A landscape with many valleys, sampled at points; each row gives a point and its height.
From any point a ball takes the steepest step (drop divided by distance) to one of its 2 nearest points. It stops when none of these is lower. Distance is the straight distance between rows; heights are no part of it.
Tife: [-49  10  11  20 -29  16  15  58  47  28  22 -34  39  25 -10  -3 -25  41
 -15  40 -21 -16  -4  31 -73]  (h 42.1)
Kato: [ 21  31  -2  -4 -41   4  28  62  45  -3 -19 -18  26  15  25 -21 -27  46
  15  15  16 -36  11  31 -72]  (h 12.0)
mun: [ 16  -4  24  -6  19  -4 -20 -15   0   2  -1 -22  -3 -36 -18  12  -1 -12
  -4  -4   5  -3  -2   6  30]  (h 30.2)
kuv: [ 32 -12 -61   2   8 -37 -25 -82  -8  -3 -58  33 -19  23 -61  19  25 -14
  33 -26  43  19 -13 -16  50]  (h 56.1)
suz: [ 23  20   3 -27  12 -18   9 -26  56  23 -31   9   3  12 -33  21  42 -17
  28  11  26  43  -2  25  39]  (h 64.1)
Sor: [-42  -7 -11  -4  19  18  23 -13  15  18  36 -11  12 -43  17  19  -1   0
 -15 -24  -8  19 -21  15  50]  (h 27.8)
peka: [-14   3  19 -15  14   4  25  11  44  27  14 -21   9  64 -14 -21  22   4
   3   8   7  73  -1  23  -4]  (h 56.6)
Vekid: [-18 -23 -26  -8 -42  43  31 -18  -3  17  56  22  -5   8  28 -15 -10  -4
 -16  -9 -11  26 -29 -18   2]  (h 44.4)
fomug: [-32 -18 -20  -7  -1   0  27   8  24 -28  45  20  -5 -19  17  -5   8   5
 -10   1   2  31 -19  -4  23]  (h 31.2)
Zuvoz: [-30 -17 -12  -1 -21  26  14  48  14 -20  50  23  -3 -12   7  -6  -4  -1
 -15  18   6  -7   1 -14 -21]  (h 8.6)
gusin: [  0 -16  38   0  11  24   7  20  45  34  11 -23   9  48  -9 -10  -3   0
  10  10  22  61  -7  -7   5]  (h 56.2)
Gor: [  0  18  10 -22 -20  24  46  54  66  -3   9  25  25   2  -8 -11  20   1
  16   5  35  -6  10  19 -29]  (h 12.9)
Ridab: [-22 -27 -11   2  12  40  -2 -23 -51   4  32  18 -20 -49  14   4  12 -15
 -15 -46 -19 -28 -10 -28  24]  (h 13.1)
Vena: [ 28  33  15 -29  -3 -22  37   9  58   4 -11 -23  16  64  -6 -18  39  18
  19  25  27  54  -4  46 -10]  (h 18.3)
savof: [  6 -26   7  15  50   3 -28 -31 -65   0 -14  23 -14 -35 -30  14  20 -25
   2 -58 -29 -36  19 -25  24]  (h 15.1)
vebe: [-45  -2   8  -4 -18  35  38  65  53  26  51   2  35  32 -17  -3  -3   3
  -4  20  -9  25  -2  26 -38]  (h 57.1)
Bel: [ 27  10   6   8 -33  -2  -7  31 -18  -2 -22 -10   4  21  45 -22 -37   9
   6  22   1 -14   2 -21 -44]  (h 49.1)
netu: [-12 -16  14  12  29  20 -21 -23 -74  -9  13   7 -17 -37  -3  13  14 -21
 -22 -57 -34 -55   3 -22   6]  (h 8.2)
mudun: [-14  24   2 -25 -19  -7  30 -14  27 -11  16 -11  13  -1   8  -7  -3   8
 -21  30  -8  19  -3  49 -16]  (h 34.7)
riv: [ 32  31 -18 -17  24 -30   6  -4 -10 -33 -66  50 -15 -13   5  12  39 -11
  36 -13  26 -11  34  -6   0]  (h 51.5)
Bir: [ 53   0 -16 -13  -2  -6   2 -11  28  -4 -52  20  -7  18 -11   3  25 -16
  43  -9  53  33  -7 -26  25]  (h 31.5)
muf: [-22   1  25 -11 -16  37  16  10  28  30  27 -10   8  -2  -7   4  -8 -14
  -8  11  -3  17   1   4   0]  (h 35.5)
mor: [  1 -12  -4  30  71 -52 -28 -46 -46 -18 -57  62 -20   8 -38  22  31   3
  24 -33  -8 -16  31  -9  23]  (h 18.2)
mibub: [ 27 -10 -44  15  37 -68 -34 -30  14 -24 -39  11 -32  19 -52  16  35   9
  34  18  31  26  -7  -9  58]  (h 27.9)
Kekuv: [-21  -2  -2   7 -25   5  -5  30 -20 -32  28   1  -5  -2  27  -8 -13   6
 -27  23  -3 -23   2  -7 -34]  (h 6.4)
dup: [ 20 -35 -47   4  19 -28 -14 -49 -33 -44  -1  22 -22  16  -1 -17  30  14
  19  -8  21  29 -20 -23  37]  (h 36.9)
Zifig: [-21  14  13  31 -54  17  -5 -19 -12  30  11 -38  11   0  16  -2 -48   5
 -34  20 -47 -13 -16  -3 -47]  (h 39.6)
pezag: [ 18  13 -16 -22 -12 -12   0 -63 -23   0   7 -14  -6 -17  -3  -3 -16 -16
 -32  -7 -19   0 -11  26  23]  (h 45.4)
reduf: [ 27  15   8  16  71 -45 -35 -18 -54 -34 -57  37  -9   6 -25  20  17 -12
  19 -31 -16 -39  42  -5  20]  (h 11.6)
rav: [-32   7  15 -10  -9  10  40  35  45  19  34  -8  22  55  -8 -22   9   7
   0  24  -1  55  -1  30 -31]  (h 56.9)
mulaz: [ 33  23  27 -14 -29  25  17  18  27  33 -16  -4  14  26  16  -9 -13  -6
  11  15  11   9   1   1 -34]  (h 58.4)
Sado: [  0 -20 -12   0  17 -28  -4 -33  14   9  27 -42   0  21   4  -7 -10  25
 -10  18 -12  54 -21  21  48]  (h 25.4)
zonid: [  0 -11   7  23 -43  -3  -8   5   5  19  15 -18   5  34  31 -42 -37  12
  -4  36 -12  19 -13 -22 -32]  (h 47.5)
Feti: [ 12  11  24  -2  22  18 -13  16 -46 -28 -25  41  -6 -17   3  12  29 -18
   4 -23   5 -39  39 -37  -8]  (h 51.2)
vovu: [  0 -10   1  12 -11  -1 -16  -3 -51 -26  20  -6  -8  -7  26 -11 -11  -1
 -27   4 -16 -24   2 -15 -20]  (h 9.3)
fev: [ 15  -1   6 -13   5 -24  -5 -33  21  10   5 -41   0  39   0 -10   0  13
  -4  36   5  49 -10  30  27]  (h 22.7)
Fusa: [-11 -43 -28  34  56 -42 -26 -38 -29 -11 -40  53 -37  -9 -37  15  24  11
  26 -36   5  10   4 -14  39]  (h 23.9)
bipap: [-43 -22   6  16  44 -18  -2  18   2 -45   5  29 -19 -42   5  12  31   5
   5  -7  -2  -6  10 -11  19]  (h 53.2)
guveg: [-15   5  34  10 -13  18 -16  76   9  -4   8 -23  11 -24  -6  20  -8   8
  -7  11   5 -51  12  -5 -39]  (h 53.4)
zot: [ 30   9 -45  14  25 -58 -32 -66 -22  -2 -77  53 -22  11 -55  23  26 -15
  41 -24  30   0   6 -14  37]  (h 54.3)
Pibob: [  0   0  17 -15  -4  19  -1 -26   6  26  18 -19   3 -24   2   3  -3 -21
 -12  -3   2  12  -3   2  28]  (h 33.2)
rus: [  0 -25 -23  -9 -16  35  13 -43 -41   4  32  26 -15 -33  21 -11   3  -8
  -9 -28  -1  -6 -16 -19  11]  (h 16.9)
marag: [ -9 -25 -67  13  29 -50   1 -69  22  13 -25  29 -30  -5 -55  22  21   4
  27 -19  14  43 -41   6  69]  (h 38.0)
migiz: [ 12  18  13  -4  46 -43 -17  30  -3 -66 -36  11  -1 -15  -1   1  24  16
  23   5  14 -22  35   9  -6]  (h 15.0)
gudat: [ 23  21  18 -22  10  -5  38  22  76  12 -11   1  17  42 -19  -5  50  -1
  33   5  36  55 -13  22  -5]  (h 16.5)
Sifa: [-30  10   7   3  -2  22   6  50 -19 -41  17  23  -2 -28   0  15  13  -4
 -10   3   7 -59  30  -7 -37]  (h 53.0)
lesap: [-37 -18   4  32 -39   7  -2  16  19  14  29 -26  18  27  25 -27 -46  20
 -10  44 -30  22 -11   0 -31]  (h 47.0)
muso: [  8  33  23   1  -7  13 -11  63 -13 -26 -16 -16  10 -16   4  16 -13   4
 -12  -3   6 -73  20   0 -52]  (h 53.1)
buf: [ 33   0   7   1  29 -21 -25  -3 -21 -19 -19  -6 -10 -17  -3   6   1  -8
   8  -3   5 -17  17  -7  24]  (h 26.7)
muk: [-13  20   8 -20  -3 -11  26  19  44 -38  14  -3  17 -23   3  -4  17  13
  -4  29  14  -3   0  38 -20]  (h 33.6)
koni: [ 35  10 -17   1  29 -49 -31 -21  18 -15 -32  -5 -14   5 -35  13  19   5
  30  14  26  18   4   3  49]  (h 24.1)
Zusig: [ -4  27  14 -17   8   6 -11  -5 -36 -30 -11   8   4 -47  -7  13   8 -44
 -24 -26 -20 -60  19   1 -13]  (h 51.8)
tebik: [-25 -26 -11  10 -17  12  24 -19  10  21  48 -21   0  33  26 -25 -23  16
 -15   6 -12  57 -33   3  16]  (h 46.0)
lavog: [-20  27 -11  -1 -75  33  13  50  19  16   4  10  32   3   2  10 -29   5
 -16  40  -4 -55   4   7 -81]  (h 38.1)
Bola: [ 18   8  46  10   6  15 -18  71  14   6 -16 -20  -8 -13  -1  10  -9   0
  14   0  12 -34  17 -24 -10]  (h 53.9)
Pamal: [ 11  15 -10  11  52 -63 -44 -16 -16 -39 -21 -20 -11 -28 -38  11  -2  -3
  -3   1 -19 -18  17  16  45]  (h 16.6)
zazit: [  3   7 -17 -34   3 -10  30 -69  20  24   3  -8  -5  24 -11   3  26  -9
  -3  -4   6  64 -16  24  43]  (h 62.8)
gimug: [-13 -15  19   2  12   3  12  51  47 -13  13  11  -3  -9  -2   0  21   3
  18  14  28  14   4 -11   6]  (h 54.0)
Neru: [ 39 -25   8  13  31 -19 -43 -26 -72 -30  -1  -6 -18  22   9 -14   1   5
  10  -9  -2 -13  15 -26  13]  (h 26.2)
vuvom: [-31  -3   2   1 -15  31  -5   1 -40  -5  34 -16  -7 -46  13  23 -13 -14
 -45 -23 -29 -41  -7 -16   3]  (h 17.2)
batu: [ 37   1 -39  -7  19 -48 -22 -72 -48 -35 -11  16 -20  -5 -25  -5   4  -7
   4 -12  -9 -10   6   2  42]  (h 23.3)
Gefo: [ 33 -19 -14   4  22 -17 -18  -7   2 -24 -62  37 -20  19 -18  13  33  -8
  39 -29  51  32   4 -38  15]  (h 34.4)
Zovut: [ 44 -27  -3  12  27 -14 -51 -39 -54   7   5 -38 -15 -11 -20  -8 -19  -5
  -3 -19 -22 -27 -15  -5  41]  (h 39.7)
Rugu: [ 19 -18 -20   9  41 -36 -15 -24 -26 -38 -63  58 -31  24 -14   1  46   4
  38 -23  36  15  20 -30  19]  (h 37.0)
zaku: [ 16  15  13 -23   0  17  31  46  73  -2  -1  17  13  26 -17  -5  29  -9
  30   1  36  29  -6   6 -13]  (h 14.7)
Lonup: [ 29  22  30  15   2 -15 -44  27 -29  -7 -25 -52   2 -10  14   4 -32  -3
 -20   6 -15 -44   7  -1 -27]  (h 19.4)
pasis: [-26   6  25  -7 -44  48  13  35  15  38  27 -12  12  -8  -2  15 -22 -11
 -18  11  -9 -17   3   2 -28]  (h 36.6)
sebu: [  9  -5   0 -16 -16   5   9 -65  -3  49  14 -28   2  23   4 -12 -17  -4
 -19   5 -16  39 -16  28  22]  (h 60.9)
Zeti: [-17 -19 -36   9  55 -35 -12 -49 -37 -13  -2   7 -15 -51 -19  13   5   4
  -2 -41 -26 -12 -14   7  62]  (h 26.3)
Gogov: [  5  14  -2   9  50 -61 -28  -4 -21 -65 -24   7 -10 -22 -13   4  25   6
   1   5 -12 -23  32  16  18]  (h 11.4)
digi: [ 32  23  33 -21 -14  21   9 -14  22  50 -18 -19   7  38   3  -7 -10 -18
   7   9  18  33   9   8 -10]  (h 59.0)
nen: [  2   0   4   9 -45   9  -9 -44 -22  25  11 -27   3   2  24 -22 -44  -4
 -25  18 -33   0 -18   5 -21]  (h 41.1)
folo: [ -2 -12   4  13   2   4 -24 -36 -38  21  25 -50  -4 -31  11   3 -32   0
 -39 -16 -42 -19 -30   2  15]  (h 34.3)
tibon: [ 48  37   0 -17  -3 -12   0  53  -4 -34 -41 -10  -1   1  34  -9 -22  14
  10   5  18 -35  21   4 -36]  (h 14.9)
belu: [ 19  23  -4 -15  16  -5  21  31   2 -41 -49  62  -7  -5  11  -2  41  -3
  38 -11  36 -14  27 -19 -24]  (h 51.0)
Muno: [-29   8   1  -7  21  -2   6 -17 -13 -16  21 -25   4 -67   5  18 -13  -3
 -46 -20 -32 -16 -13  18  31]  (h 22.3)
zan: [ 38  29  19 -17  12   5 -15  -5  13  17 -52   7   2 -31 -15  21   9 -34
  24 -13  22 -15  10  -7  18]  (h 65.4)
fivo: [-14   0  21  -5 -21  19   8 -38   0  67   5 -33   8  44   0 -21  -9 -11
  -7   7 -15  52  -5  15  -9]  (h 60.1)
Kazum: [ -4 -51   2  16  46  -3 -27 -25   1  16  -9  11 -27 -35 -33  13  16  -4
  20 -32  14  16 -12 -27  53]  (h 32.5)
kos: [ 48  -4   6 -14 -11   5   1  -1  25   1 -19   9  -5  24  10  -8   5 -13
  23   8  37  36  -5 -17  13]  (h 28.9)
fumak: [ 41   1   4  -4 -20 -12 -16 -47 -28   6   6 -26  -6  -4  13 -20 -26  -7
 -17  10 -13  -6  -8  11   8]  (h 43.3)
kenir: [ 36  28 -27   2  38 -58 -20 -33 -18 -28 -75  47 -13   0 -30  17  26 -16
  36 -15  13 -13  27  -3  19]  (h 52.8)
Zesa: [-84   2 -10  22 -30  27  22  43  33  51  32 -19  41  40 -17   4 -23  26
 -17  38 -42  -3   6  28 -65]  (h 41.7)
Sodam: [ 38  26  10  -9  21 -14 -30 -27 -47 -22 -26  -2   5 -26 -12   7   3 -43
 -24 -32 -25 -57  21   2   8]  (h 50.2)
rek: [ 19 -16   4 -14 -27  26  11   8  13   4  15  11  -8  16  12 -18   0  -9
   3   4  22  33 -12 -29  -8]  (h 26.5)
meka: [ -7 -23 -24   3  36 -37  -8 -24   8 -16  25 -32  -8 -20  -6   3  -3  24
  -6   8 -11  33 -18  16  71]  (h 28.0)
leka: [ 18  34  12 -10 -22 -26  18  35  40 -20 -11 -25  22  20  18 -17 -11  37
   7  31  23 -10  -2  46 -47]  (h 10.3)
Pofu: [ 15 -25 -25   3  37 -37 -12 -44 -48 -49 -23  48 -24  22  -1  -4  40   9
  25 -16  14   9  21 -23  22]  (h 38.6)
dadus: [ 32 -20   5  21  57 -25 -41 -41 -75 -31  -7  -9 -11  11 -11   1   6  -3
  -3 -36 -24 -41  17 -12  21]  (h 22.0)
kisas: [-24  -1  -4  13 -49  35  28  63  53  44  17  16  40  55   1 -14 -24   5
   9  33  -5   0   6   6 -67]  (h 57.5)
kiz: [  4 -29 -59   1  28 -18   5 -76   2   8  -1   2 -13 -14 -25   9  11  12
  20 -25   2  32 -38   8  78]  (h 34.0)
logi: [ -3 -17 -14   9  41 -18  -5 -59 -68 -38 -13  55 -17   0  -1  -1  37   2
   6 -32 -15 -16  21 -12  18]  (h 40.2)
Nok: [ 29  39   2 -21  14 -45  -4  17  11 -57 -38  -5   7 -23  -8  -7  22  15
  18  12  22 -24  13  36  -8]  (h 17.5)
zozod: [ -8   8  22   9  40 -20  -8   2 -34 -39 -30  49 -10 -26   2  12  38 -12
  10 -20   6 -29  41 -10  -3]  (h 51.9)
veb: [ 21 -10 -36   8  20 -50  -5 -42  42  -3 -21   4 -16  32 -48  18  42  10
  25  11  23  56 -25   0  72]  (h 31.4)
zap: [ -6 -18   9  12 -35  45 -14  11 -41  25  28   1 -16  -8  19   8 -13 -14
 -15 -15  -7 -41  -9 -45 -18]  (h 22.1)
daz: [  0 -18 -32  -6   5   5   3 -49 -29 -22  10  36 -21 -27   2  -6  19 -14
  -9 -23   4   8 -11  -7  29]  (h 20.9)
zedif: [-12  -4 -24  11  57 -57 -26 -35 -11 -17  -7  -7 -18 -42 -35  26  -3   1
   6 -14 -29  -6   7  17  69]  (h 21.8)
Bemef: [  7 -13 -18 -23  -4  15  18 -75  -2  26  17  -4   0   0   0  -9   2  -9
 -10 -14   3  43 -28  18  46]  (h 61.9)
mopa: [ 10 -19 -13   6   3 -16 -18 -35 -70 -42  22  -3 -15  -4  29 -20 -10  12
 -28  -6 -19 -12   3  -4   5]  (h 12.8)
mudo: [ 28  31  28  -5 -19 -24 -10  25  22  -4 -19 -50  18   7   8 -10 -26  22
  -2  37   9  -8   4  27 -39]  (h 12.4)
Mokon: [ 18  10  17 -19  -7 -25   8   0  38   2  -3 -27   9  35   2  -8   8  14
  10  38  16  35  -9  41   0]  (h 20.3)
lagok: [  2  27   9 -17 -59  34  32  16  18  35   2  20  20  29  15 -13  -7 -23
   3  18   5   4   4   5 -47]  (h 58.8)
ponul: [ 33  16 -12 -20   5 -10 -18 -57 -39  -2 -12   2  -3 -33 -18   3  -4 -41
 -15 -28 -19 -32   6   8  26]  (h 48.1)
medil: [ 33  45  30 -31  -6  14   6  13  26  19 -37  -2  15 -22  -2   8   1 -21
  14  -8  24 -23  15  18 -11]  (h 66.0)
kez: [-50 -10 -15  12 -41  50  16  73  43  48  51  18  27  35 -12   7 -10  -5
  -6  30 -18  -4  10   9 -42]  (h 57.3)
poma: [-14 -13 -22 -10   5 -16  23  19  20 -56  26  35  -5 -12   8 -11  31   6
   6  12  20  22  -5   3  10]  (h 32.1)
Dob: [-17   8  23  14 -29  -3   1  58  36   0   3 -38  26   8   7  -8 -30  42
  -9  40  -3 -23  -3  27 -67]  (h 42.4)
Nor: [-32   3  15  13 -47  42  -7  12 -31  29  31 -15  -9 -22   8  27 -23 -13
 -37 -12 -36 -53 -13 -20 -20]  (h 19.8)
vavi: [ 28   4  21  16  60 -32 -38 -23 -72 -44 -22  16   0   6  -8  14  17 -17
  -7 -29 -33 -49  40  -9  19]  (h 17.6)
Tabe: [ -4   9  -1 -19  -4 -15  28  36  35 -61   0  31  -4 -17   1 -14  34   5
  17  20  28  -2  11  13 -16]  (h 32.8)
lazer: [ 21  -4 -23 -20  -8 -22   7 -41  -8 -27 -12  30 -17  -8  -1  -7  28 -19
  13  -2  19  12   0  -7  21]  (h 24.6)
moz: [-15 -27   4  24  52 -35 -24 -12   2  -9 -34  36 -22 -38 -30  21  32  -3
  21 -21  16  10   8 -15  37]  (h 28.5)
nimo: [ 18   2  -8   4 -37  17  -1  42 -28  -9   2  27  -7  26  41 -20 -29   4
   4  13  11 -22   4 -42 -46]  (h 49.6)
Vel: [-74 -14   9  22 -18  39  17   4   8  69  46 -32   9  23  14   2 -32  10
 -25  -2 -43  25 -19   4 -12]  (h 40.8)
Sov: [ 19 -52 -11   3  25   8 -26 -42   5  14  -7  -6 -14  -1 -35   2  16  -8
  25 -27  29  36 -27 -27  58]  (h 36.2)
tal: [ 30  10 -29 -17  11 -53  -9 -53 -15 -31 -26  24 -14 -18 -13   4  21 -17
   0   2   4  -3  10  13  32]  (h 28.1)
Pude: [ 45  21  26   8  -2 -37 -39  17  -4  -9 -21 -57  11  -1   8  -5 -38   9
 -11  19  -9 -12   4  19 -12]  (h 15.8)
devus: [  7 -27  20   6  27   4 -10  22  40   7  -6   1  -6  -8 -20   8  16 -12
  22  -5  34  31  -4 -27  23]  (h 54.7)
zazi: [ 18   5   9  -6  11  21   3  40 -20 -27 -22  46  -9  -3  20  -6  25 -11
  25 -23  31 -17  34 -40 -16]  (h 50.5)
lare: [  1  22 -20  18 -56  28  23  65  41  43 -11   7  32  50  18 -22 -32  23
  28  25  -7 -16   5   0 -78]  (h 57.7)
mus: [-39  -5  -2   4  25   9   3 -18  -4  -1  13   2 -10 -61  -4  20   6 -10
 -12 -31 -16  -2 -14  -2  44]  (h 25.3)
tun: [-19  38  27   7 -45  14  15   1  19  50 -18 -30  36  38  11 -20 -28   4
   1  32 -22   1   4  22 -69]  (h 36.8)
kidup: [-66   6 -18   3 -34  20  35   7  13  15  42 -17  18   1  25   2 -36  21
 -46  28 -36  15 -18  25 -23]  (h 42.0)
nefus: [ 30  39  -7 -13 -33  10  20  63   5 -18 -30  -3  16  12  40 -10 -33  31
  10   5  17 -52  14   2 -70]  (h 13.3)
navis: [-35 -19  -2  14 -21  13  21  21  32  22  52 -12   9  40  17 -19 -25  14
 -16  24 -19  55 -22  -2 -12]  (h 46.5)
Pesin: [  5   5  -1 -20   0  -5  17 -28  39  -2  -5   8  -3   2 -12   0  28  -9
   4   7  13  47  -6  15  35]  (h 63.5)
nol: [ 46  25   0 -15  26 -45 -11   8  20 -29 -47  -6  -8  -8 -16   7  25   1
  33  12  25   1  11  11  19]  (h 20.4)
fam: [ 17  38  18 -20  -4  12  12  37  30 -11 -23   2  17 -33   1   4   1   0
   5   6  23 -40  17  23 -28]  (h 66.3)
Pona: [ 40 -32  15   0  14  18 -27 -37   1  44 -13 -27  -6   6 -24   7  -8 -11
   9 -18  20  16 -10 -19  45]  (h 39.2)
Vilog: [-14  29  15  -8 -15  25   0  35 -31 -26  -6   2   2 -36   4  20   6 -18
 -26 -11  -7 -73  21  -2 -45]  (h 52.7)
vig: [ 23  19   8  -4 -34  28  25  65  48  36 -20   2  16  45  17 -17 -28  13
  27   8  10   9  -4 -15 -46]  (h 58.0)
numo: [-12 -42 -20  15  28  -5  -8 -22 -20  -8  35 -28 -12 -24  17  -7 -10  27
  -8 -17 -15  17 -28  -6  54]  (h 30.3)
Gop: [-25  -8  17   1  26  -4  -5  54   6 -41   4  22 -11 -27  -3  -1  24   9
  15   4  23 -10  19 -18  -5]  (h 53.7)
zigu: [ 16 -20  32  -3   4  39  -9  14  30  45   4 -17   0  15  -8   6   0 -14
  14  -1  30  40  -4 -28  18]  (h 55.6)
tekab: [-42 -25   2  30 -37  40   8 -17 -14  61  51 -20   1  10  26 -10 -31   6
 -24  -4 -40  12 -33 -17  -9]  (h 40.1)
sez: [-20 -22 -28  -6 -11  33  30 -30  -1  28  48  -2   2   1  32 -16 -21   9
 -13 -19  -9  43 -37   1  30]  (h 45.2)
Bude: [-84   4  -1  19 -34  34  19  12  12  62  32 -34  28  37   7  -3 -30  15
 -24  29 -46  14   0  10 -38]  (h 41.3)
pafi: [-46  -5   6   6 -21  30   6  75  19  -1  33 -25  17 -22 -13  32 -22  21
 -25  26 -12 -45   5  13 -47]  (h 53.8)
Pak: [-20 -27 -18  13   6  14  -1 -25 -46   8  41 -26 -10 -35  33  -1 -25  14
 -28 -36 -31 -13 -35  -5  30]  (h 32.2)
lun: [ 32  35  22 -28  20 -17   0 -27  41  14 -49  -3   8 -12 -30  16  30 -23
  28  -2  25   7  10  29  21]  (h 64.7)
Tuz: [-11  30  18 -12 -35  -1  19  -1  23  18  -3 -28  22  28  13 -20 -16  11
 -14  43  -9  14  -2  40 -47]  (h 35.9)
Nira: [ 30  11   7  -5  -5  21   2  55 -23 -22 -20  25  -4  16  39  -6  -8   4
  25  -5  29 -21  28 -40 -34]  (h 50.0)
gub: [ 23 -31 -46   4  17 -32   1 -48  13 -23  -9  16 -26  16 -22  -4  34   3
  20   0  22  53 -29 -12  55]  (h 34.2)
Sok: [ 22 -15 -28  -6  13 -34 -16 -58 -63 -36  12  -3 -12  -6   0 -14  -4   7
 -13 -18 -22 -17   5   6  31]  (h 17.4)
lufi: [ 32  23  22   2  17 -16 -35  15 -42 -24 -34 -19  -5  -5   8  -2 -13  -9
  -9  -7  -3 -41  24 -13 -14]  (h 22.6)
Sosor: [-50  18  -4 -17 -29  34  40 -17  11  29  44  -7  21   4  21   1 -17   3
 -44   5 -28  31 -18  28  -6]  (h 42.7)
dip: [-17   0  -7 -19 -30  32  32  39  33 -12  30  49   8  -1   0  -4  17 -18
   7   5  22   5   2  -5 -25]  (h 10.7)
Zed: [ -4  18  30  -4 -14  17  30  52  57  41   5 -15  30  64 -14 -17   3  12
  24  17  12  38   2  17 -46]  (h 57.2)
tomi: [ 25 -15  27   2 -13  33 -16 -33  -8  52  -1 -23  -1  -1  -7   1 -14 -21
   0 -20   0  10  -9 -18  12]  (h 36.3)
Fuvu: [-41  -2 -20  -8 -36  38  27  -7  -6   4  47  16  -1 -18  24   2 -17 -12
 -33  -2 -14   9 -12   3   1]  (h 43.6)
Zikof: [-36 -13 -27 -15  17   5  37 -20  32   1  33  13   3 -12  17   8  19   4
  -7 -12  -8  57 -31  11  53]  (h 29.8)
Namop: [-22 -24 -44  -2  46 -25   3 -48 -12   8  10   0  -3 -48  -6  20  -2  10
   4 -38 -13  14 -31   6  77]  (h 29.9)
diru: [-41  -8  10   5   0  24   0   7 -12  -5  38 -25  -1 -46  11  22 -20   4
 -40   1 -24 -10 -16   3  12]  (h 19.6)
mimo: [-10  13  37  14 -37  31  -8  36  10  51   3 -35  11   5   3  10 -33  -3
 -11  17 -16 -25   4  -9 -36]  (h 37.6)
nek: [-36 -12  -1  13  58 -26 -12 -12 -39 -40  -7  40 -19 -41  -1  12  32  -1
  -3 -28 -11 -22  26  -1  22]  (h 52.6)
Satu: [-35  15  21  31 -50  17 -12  19   7  39  -1 -38  16   4   3  15 -47   2
 -19  27 -42 -33  -6  -2 -62]  (h 38.5)
zezov: [ -6 -24  29  19 -27  40  -7 -12  -6  65  31 -30 -10   8  10  -1 -23  -1
 -11  -6 -10   8 -24 -25  -6]  (h 38.8)
fifof: [ 41  15  18  -6  24 -24  -3  45  48 -12 -28 -29   7   8   7  -7   2  25
  34  15  34   8   1   8   0]  (h 18.5)
vik: [ 18 -19  15  13  14  -9 -47 -20 -52   5   7 -49  -5 -26  -9   2 -25 -12
 -36 -31 -40 -38 -14  -1  22]  (h 36.7)
Dun: [-27  39   6  10 -63  21  18  31  21  45 -15 -17  44  22   6  -8 -35   0
   0  33 -20 -33  10  14 -84]  (h 37.4)
fut: [-16 -40 -11  28  61  -9 -24 -52 -57   3 -30  49 -29 -28 -33  17  30  -2
  20 -56  -7 -16   8 -16  31]  (h 21.9)
Zake: [-12  13  -3 -22 -53  36  47 -10  24  19  26  21  17  24  13 -17  -2 -21
 -15  19  -2  30   1  14 -30]  (h 59.2)
pove: [  4 -15  10   5 -33  40   2  11  -7  25  20  17  -5   1  21  -9 -11 -23
  -5   3   9  -1  -6 -34 -14]  (h 24.4)
Mizo: [-70   1 -21  18 -40  28  12  10  -7  23  44 -28   7 -16  31  17 -41  15
 -45  14 -43 -13 -22   2 -24]  (h 42.5)
boleg: [-62 -19 -19  11 -14  30   8  40 -30 -21  61  11  -8 -22  21  18  -4  11
 -38  -2 -20 -38   2 -13 -13]  (h 53.6)
pup: [  4  -2  -7  -1 -31  29  15  89  19  -6  13  30  13  23  15 -14  -9   4
  11  19  25 -25  11 -18 -46]  (h 5.6)
sifak: [  1  12  45  -7  -8  14   4   0  20  69 -14 -46  13  43  -9 -12 -11  -2
  -2  16  -6  38  14  11  -8]  (h 59.5)
dif: [ 42  18   9 -12  -3 -13   6  49  22 -25 -25  -3  -1  16  25 -15  -5  21
  29  14  30  -2  11   1 -19]  (h 16.7)
Ruvud: [ 34  -1  10   5 -32 -18  -8  -9   0   5  -8 -19   2  27  34 -28 -30   4
   4  25   6  18 -10 -11 -16]  (h 48.3)
tum: [-15 -24 -20   5 -26  30   2  79   2 -27  39  42  -4  18  14 -10  -5   0
  -5  16  15 -22  14 -23 -38]  (h 7.0)
dof: [-45 -10   3   7  13  20   3  29 -39 -45  32  21 -11 -27  17  13  19   1
 -24  -9 -14 -34  17 -17  -9]  (h 53.3)

Call two points neighbours if one is among the 2 nearest of the other. Go from one point of each pair to the other, from neighbour to neighbour, staying as low as possible. Name the highest point that can't be avoided.
pup, Kekuv: Zuvoz
leka, Gogov: nol
reduf, netu: Fusa

Where does a ball stop that starts at each point below?
Zed: kidup
mudun: vuvom
Pofu: vuvom
vebe: kidup
zan: mulaz
Zesa: leka
zozod: kidup
dup: Gogov
